Each row is a point on a landscape with many valleys, with its height.
From any point a ball takes the steepest step (drop divided by distance) to one of its 2 nearest points. It stops when none of these is lower. Distance is the straight distance between rows; heights are no part of it.
(1192): [104 116  79 182 120 140 147  69 122 111 126  60 153 134 143 128 133 178
  85 134 123]  h=4.37
(1077): [156 122  90  88 139 141  94 153 109 151  73 149  94  71 159 131  93 157
 167 153 153]  h=3.16
(529): [140 136 122 122 133 161 104 162 134  97 130 124 146 167  97 144 100 139
  90 118 108]  h=2.93
(702): [146 130 122 153 143 109 146  97 128  91 150  63 140 143 114 158 146 140
  74 104  79]  h=2.42
(1001): [124 133 124 150  78  87  97 128 173 131 115 149 129  95 170 118 105 125
 156 152 171]  h=6.23
(134): [103 148 116 120  73 136  79 134 145  94  85 152 147  72 167 109  65 110
 157 166 168]  h=5.07
(1030): [ 84 168 150 152  78 103 131 137 154 161 149 162 138  77 129 121 123  95
 155 129 116]  h=0.70
(1103): [145 128  53 117 206 143 126  99 104 124 100  83  93 126 133 144 137 188
  97 114  99]  h=7.22
(453): [138 128 182 152 171  93 180 143 105 134 182 116 132 174 108 138 175 115
  87  70 100]  h=3.63
(252): [ 79 162 131 156  45  84 135 117 149 168 119 145 138  62 148 122 107  95
 168 129 152]  h=1.11
(869): [126 133 131 131 142 120 109 147 138  86 153 108 140 174  96 155 111 111
  79 101  80]  h=2.34
(871): [ 69  97  88 128  73 108 129 111 133 148 125 128 105 114 179 125 108  85
 139 149 120]  h=8.68
(872): [154 136  98 101 138 146 104 152 130 116 112 119 105 101 147 137  98 146
 141 163 130]  h=3.96
(1183): [148  93 168 125 108 132 139 161 144 143 128 159 125 161 118 109 120 105
 154 119 169]  h=3.59
(1123): [177 166 131 110 181 140  97 115 128  68 118  91 137 183  93 150 115 184
 104 111  93]  h=5.70
(1158): [159 114  65 150 210 127 129  85 128  95  91  72 126 139 124 155 134 213
  61 101  91]  h=7.61
(884): [ 82 132  53 178 110 139 137  69 129 109 108 100 150 130 197 118 127 174
 108 169 141]  h=6.12
(896): [123 161 125 106 116 173  91 136 123  99 136 114 148  56 112 134  93 145
 133 144  92]  h=8.45
(380): [100 111 163 163 102  87 191 127 131 187 177 141 114 122 131 100 170  90
 138 104 108]  h=4.36
(1130): [167 175 205 117 167 158 175 151  81 133 202 140 157 132  85 136 194 122
 119 114 105]  h=5.37
(823): [ 91 125  92 163  97 139 144  85 123 128 141  60 136 115 145 132 120 134
 104 132  93]  h=3.89
(642): [111 114 140 146 153  82 164  88 140 108 136 108 120 220 117 130 168  94
  85  90 119]  h=2.35
(758): [164 111 199  69 122 104 128 159  92 184 114 199 113 103 121 115 139  91
 198 142 147]  h=1.62
(478): [113  94 174 157 102 102 174 135 130 154 147 165 116 199 119 117 145  78
 130 105 131]  h=3.84
(1041): [132 138 161 143 152 152 133 154 152 131 166 142 136 118  90 105 158 130
 135 111 120]  h=5.19
(151): [104 164  67 147 118 182  75 133 118  76 100 121 171 115 163 124  78 187
 114 169 138]  h=8.15
(577): [107 100 103 120 124 127 127 105 140  98 124 106 121 187 128 138 143  98
  92 111 124]  h=3.44
(444): [135 121 216 131  98 100 169 183  94 157 160 192 134 169 124  85 138  77
 162 123 163]  h=3.40
(428): [150 177 185  78  89  89 104 138 122 145  97 176 129  52 128 121 112  76
 200 142 173]  h=4.50
(353): [159 152 196  93 164 146 154 160  81 121 168 122 123 151  86 133 160 100
 123 106  97]  h=5.46
(629): [188 128 138 112 178 148 122 144 140 139 132 100  94 120  98 139 150 174
 141 125 135]  h=5.98
(555): [ 73 137  38 161 149 167 133  95 114  97 105 121 148 118 192 116 123 206
 113 169 139]  h=6.51
(209): [131 119  50 116 155 148 100 150 127 133  90 148 109  84 180 136 103 178
 147 154 163]  h=4.04
(965): [109 124  83 129  92 118  80 138 151 110  99 149 134 112 158 118  90 137
 134 161 172]  h=5.74
(978): [131 137  41 134 191 155 106  77 125  87  60 110 127 204 148 168 128 206
  56  97 128]  h=6.46
(417): [185 103 179 108 185 142 150 156 103 152 148 137 114 159 101 122 154 144
 147 107 148]  h=5.33
(24): [171 102  95  92 175 151 114 139 132 153 100 146  81 118 118 127 127 152
 156 121 118]  h=6.02
(245): [ 86 108 155 170  87  75 141 136 158 173 151 167 121 127 138 115 153  85
 141 121 116]  h=4.51
(506): [138 112 181 131 162 115 181 152  86 158 175 140 124 138 111 125 178 103
 129  89 110]  h=3.95
(1177): [ 75  66  85 149  94  90 136 101 147 162 120 150  93 153 171 128 133  97
 111 131 133]  h=8.73
(946): [171 125 149  99 159 129 129 145 127  84 119 101 106 206 101 158 129 111
  99 102 120]  h=8.94
(987): [137 152 121  78 127 137  87 151 117 141  88 165 115  52 135 139  91 125
 180 145 156]  h=3.88
(19): [118 148  92 152 125 127  98 114 165 103 161 114 160 127 123 127 136 171
 114 158 115]  h=7.16
(304): [121 136 119 141  96 145  92 142 146  88 138 120 161 138 110 128  83 139
  92 141 102]  h=3.49
(125): [152 163 161  83 147 133 119 148 124 153 145 170 116  51 109 133 148 115
 162 133 108]  h=5.43
(425): [ 63  95  56 178  68 102 140  93 153 149 124 115 115 136 178 144 132 120
  97 138 125]  h=8.80
(58): [ 95 126 101 112  83 110 117 128 111 157  95 137 120  58 173 134  85  94
 159 147 156]  h=1.29
(853): [127 175 195 101 145 134 149 159 105 156 184 174 128  69 110 127 169  90
 146 135 108]  h=5.35
(31): [ 95 134 158 110  68 118 110 143 136 128 115 164 120  82 113 117  93  66
 167 144 122]  h=8.60
(49): [167 108 155 112 123 164 111 176 135 125 123 147 123 154 113 120  93 116
 132 121 141]  h=4.22
(1094): [114  93 102 112 111 129 126 134 118 171  95 131 109  80 151 128  98 124
 162 126 150]  h=2.02
(1058): [128 102 108 112 159 128 131 103 133  98  95  86 113 196 119 170 132 130
  71  85 117]  h=4.09
(326): [156 122 121 153 158 140 138 120 157 118 140 101 143 149  90 131 145 183
 103 104 133]  h=4.35
(8): [ 97 119 136 145  94 106 127 152 158 109 160 121 139 146 129 127 121  94
 126 136 109]  h=1.35
(363): [159 158 157 109 101 136 101 122 135 127 134 112 132  78 129 114 128 139
 157 165 159]  h=7.43
(186): [130 120 121 135 155 155 111 145 163 131 137 141 136 122 104 124 134 164
 124 117 140]  h=4.88
(624): [134 130 150 154 118 116 136 133 136 104 167  94 146 139 124 147 131 113
  98 127 100]  h=1.81
(322): [153 130  63 135 130 172  79 133 124  83  91 118 125 158 161 134  95 181
 119 161 149]  h=7.49
(828): [ 79 116  40 179 127 144 146  75 134  96 106  98 142 158 188 133 145 174
  48 146 129]  h=5.65
(327): [114 158  82 117 122 173  85 129 123  98 121 119 155  75 136 121  95 183
 133 169 120]  h=8.35
(70): [108 109  71 179 136 114 158  66 125  93 102  64 123 173 160 145 143 161
  51 115 113]  h=5.05
(899): [143 152 210  98  95 123 133 168 109 165 106 216 137  65 103 113  95  66
 184 114 142]  h=3.42
(1171): [153 154  94 128 184 159  80  94 140  80 115 105 154 164  91 142 126 200
  95 131 100]  h=6.18
(819): [133  82 177  79 137 120 140 130  97 196 127 171 105 136 121 102 152  82
 181 138 120]  h=0.71
(182): [103 160 216 135 116 114 179 166  98 193 162 208 145  91 111  98 163  83
 169 125 132]  h=3.72
(107): [ 77 144  95 155  74 137 119  93 147  97 131 109 149 145 139 108 108 116
 128 168 138]  h=7.47
(130): [117 151 146  88 118 162 112 148 108 135 123 130 130  40 108 137  99 102
 157 140 106]  h=8.50
(34): [ 90 118 134 117  71  88 111 133 125 160 134 145 119 110 147 129 111  60
 148 150 112]  h=8.64
(658): [176 122 160 139 163 141 143 152 146 127 139 114 127 175  82 137 147 147
 120  97 148]  h=4.89
(1008): [ 81 130  91 158  88 120 134  89 108 145 142  86 131  72 155 126 123 123
 137 142 111]  h=3.65
(1204): [131 155 204 100  97 135 143 150 124 153 147 161 129  95  97 110 132  88
 175 132 148]  h=3.37
(1031): [163 156 120 125 129 136 101 109 146 112 154  98 133 106 115 118 136 160
 128 169 126]  h=7.28
(1117): [115 129 129 161 138 105 138  60 158  99 129  79 128 203 109 125 161 129
  87 106 133]  h=1.31
(22): [ 73 119  73 146  96 161 123 112 103 115 114  98 140  93 167 132  94 136
 138 156 135]  h=3.32
(1105): [152 176 149  87 103 115  94 154 136 125 103 171 130  32 127 127  94  94
 180 146 147]  h=4.27
(1169): [ 96 110 172 107 107 100 161 112 116 205 131 176 102 107 113  92 157  70
 184 131 141]  h=1.34
(1149): [134 148 142 109  89 110 112 115 141 143 132 147 116  77 139 112 127  93
 191 158 172]  h=7.56
(1213): [105 145 132 117  92 145 107 146 128 120 129 136 150  84 131 121  79  91
 148 141 116]  h=8.55
(562): [149 120 182 144 153 128 161 153 123 112 146 135 139 204  85 122 153 112
 123  91 124]  h=4.64
(719): [110 126  44 166 167 159 105  85 130  77  94 115 155 170 156 157 133 209
  43 126 127]  h=7.17
(943): [137 112 180  96 112 122 119 154 130 156  92 202 120  95 108 106 109  90
 180 132 164]  h=2.67
(63): [139  88 119 126 132 126 156 124 106 146 131  74 109 119 143 140 131 119
 116 116 125]  h=3.34
(589): [134 148  57 148 178 159 112  88 132  91 122  85 155 130 126 119 132 206
  99 139 115]  h=6.59
(466): [ 97  90 192 132  82  75 175 131 103 227 138 191 114 133 126  92 158  70
 191 118 126]  h=1.65
(592): [199 112 138  86 174 145 143 148 111 156 116 137  94 120  98 137 144 143
 160 115 134]  h=5.68
(821): [139 128  87 162 133 103 102 117 177 120 140 114 138 115 166 132 137 157
 107 164 142]  h=6.95
(190): [139 121  76 147 172 131 127  94 143 122 118  77 116 111 130 125 158 177
 101 125 125]  h=6.91
(248): [145 115 149 165 139 113 166 110 157 126 146  84 130 151 104 114 176 144
  99  88 135]  h=3.73
(438): [187 128 161  94 152 142 123 194 118 107 137 140 101 158 103 146 103 129
 120 108 104]  h=4.76
(476): [133 104 165 126 127 108 190 134 114 189 162 123 119  93 128 131 165 115
 139  98 112]  h=4.18
(701): [191 155 156  99 171 148 107 153 107  98 133 107 113 155  90 136 115 159
 117 110 100]  h=5.18
(1151): [130 131 190 139  99 125 156 168 124 138 156 142 128 140 106  99 130  85
 157 116 149]  h=3.14
(459): [132 123 136  96 148 128 113 147 134 149 126 163 105  86 133 116 135 123
 163 146 128]  h=5.60
(776): [118  95 134 151 140 105 134 119 153 126 149 134 118 194 126 131 158 107
  91 104 117]  h=2.95
(47): [135 111  74 127 187 130 115  84 142  83  55  94 103 217 120 180 122 184
  68  90 131]  h=5.47
(1150): [151 124 129 125 169 105 142  96 119  86 126  65 133 190 105 166 144 144
  83  91 102]  h=3.18
(480): [112 105 199 153 100  88 185 156 101 183 162 167 141 174 131 103 145  70
 157 115 135]  h=3.60
(1086): [120  84  80 122 115 151 141 112 108 139 111  85 115 105 162 139 105 133
 135 138 137]  h=2.78
(534): [127  88 134  93 105  98 125 139 117 139 134 139 104 141 140 119 132  83
 142 141 114]  h=8.69
(484): [ 86 163 166 153  84 116 130 149 154 128 172 142 148 120 107 117 121  83
 142 142 113]  h=0.99
(688): [149 113  76 109 151 159  97 119 136  91  89 116 114 172 122 143 111 158
  98 124 139]  h=7.07
(1127): [102 135  80 132 109 140  88 100 151  95 119 109 149 150 144 126 131 143
  96 161 135]  h=7.31
(838): [100 133  54 133 137 186  92 104 116  81  99 111 157 159 161 137  94 187
  99 160 148]  h=7.84
(607): [147 111 151  88 146 132 131 141 110 134 144 123 110 149 118 123 151  92
 146 127 105]  h=8.72
(1207): [ 95 127  87 181  85  97 113 104 178 128 133 137 146 113 179 119 120 148
 129 158 167]  h=6.61
(221): [130 170 174 116 148 147 143 143 113 132 188 142 152 108  96 119 177 117
 142 130 109]  h=5.29
(66): [160 123 170 168 154  84 164 120 135 105 165  85 144 176 113 138 156 142
  84  81 114]  h=3.15
(584): [134 172 223 105 110 140 165 174 104 163 148 215 149  69 101 108 133  79
 175 130 144]  h=3.58
(889): [149  68 149 136 119 101 176 117 120 178 131 106 110 126 124 119 152 115
 134 114 133]  h=3.87
(756): [143 125  88 103 183 165  99 122 123  80  71  99 112 206 115 169  92 175
  89 102 119]  h=6.50
(498): [177 124 153  83 185 114 138 136 104 120 126 114 103 178 107 146 160 118
 119 106 107]  h=8.82
(439): [120 186 129 108  72 108  85 134 128 116  90 173 152  36 149 116  59  92
 173 149 162]  h=4.54
(717): [127  91 170 135 151 122 171 142 112 152 133 148 129 220 107 121 155  91
 112  67 143]  h=4.26
(1010): [110 156  65 151 131 149 108 116 144 131 122 123 153  69 168 128 112 195
 141 159 144]  h=8.49

For each start below, name the point where the ball stops.
(555) -> (1086)
(534) -> (47)
(821) -> (1077)
(719) -> (1086)
(1158) -> (1151)
(1103) -> (1151)
(425) -> (47)
(1177) -> (47)

Call two points neighbours if one is among the 2 nearest of the other. Go from one point of each pair to the other, from neighbour to neighbour, staying as low as possible. Name the highest point that can't be avoided.
(47), (326) -> (719)
(1151), (58) -> (658)
(819), (1151) -> (584)
(1030), (1117) -> (1058)
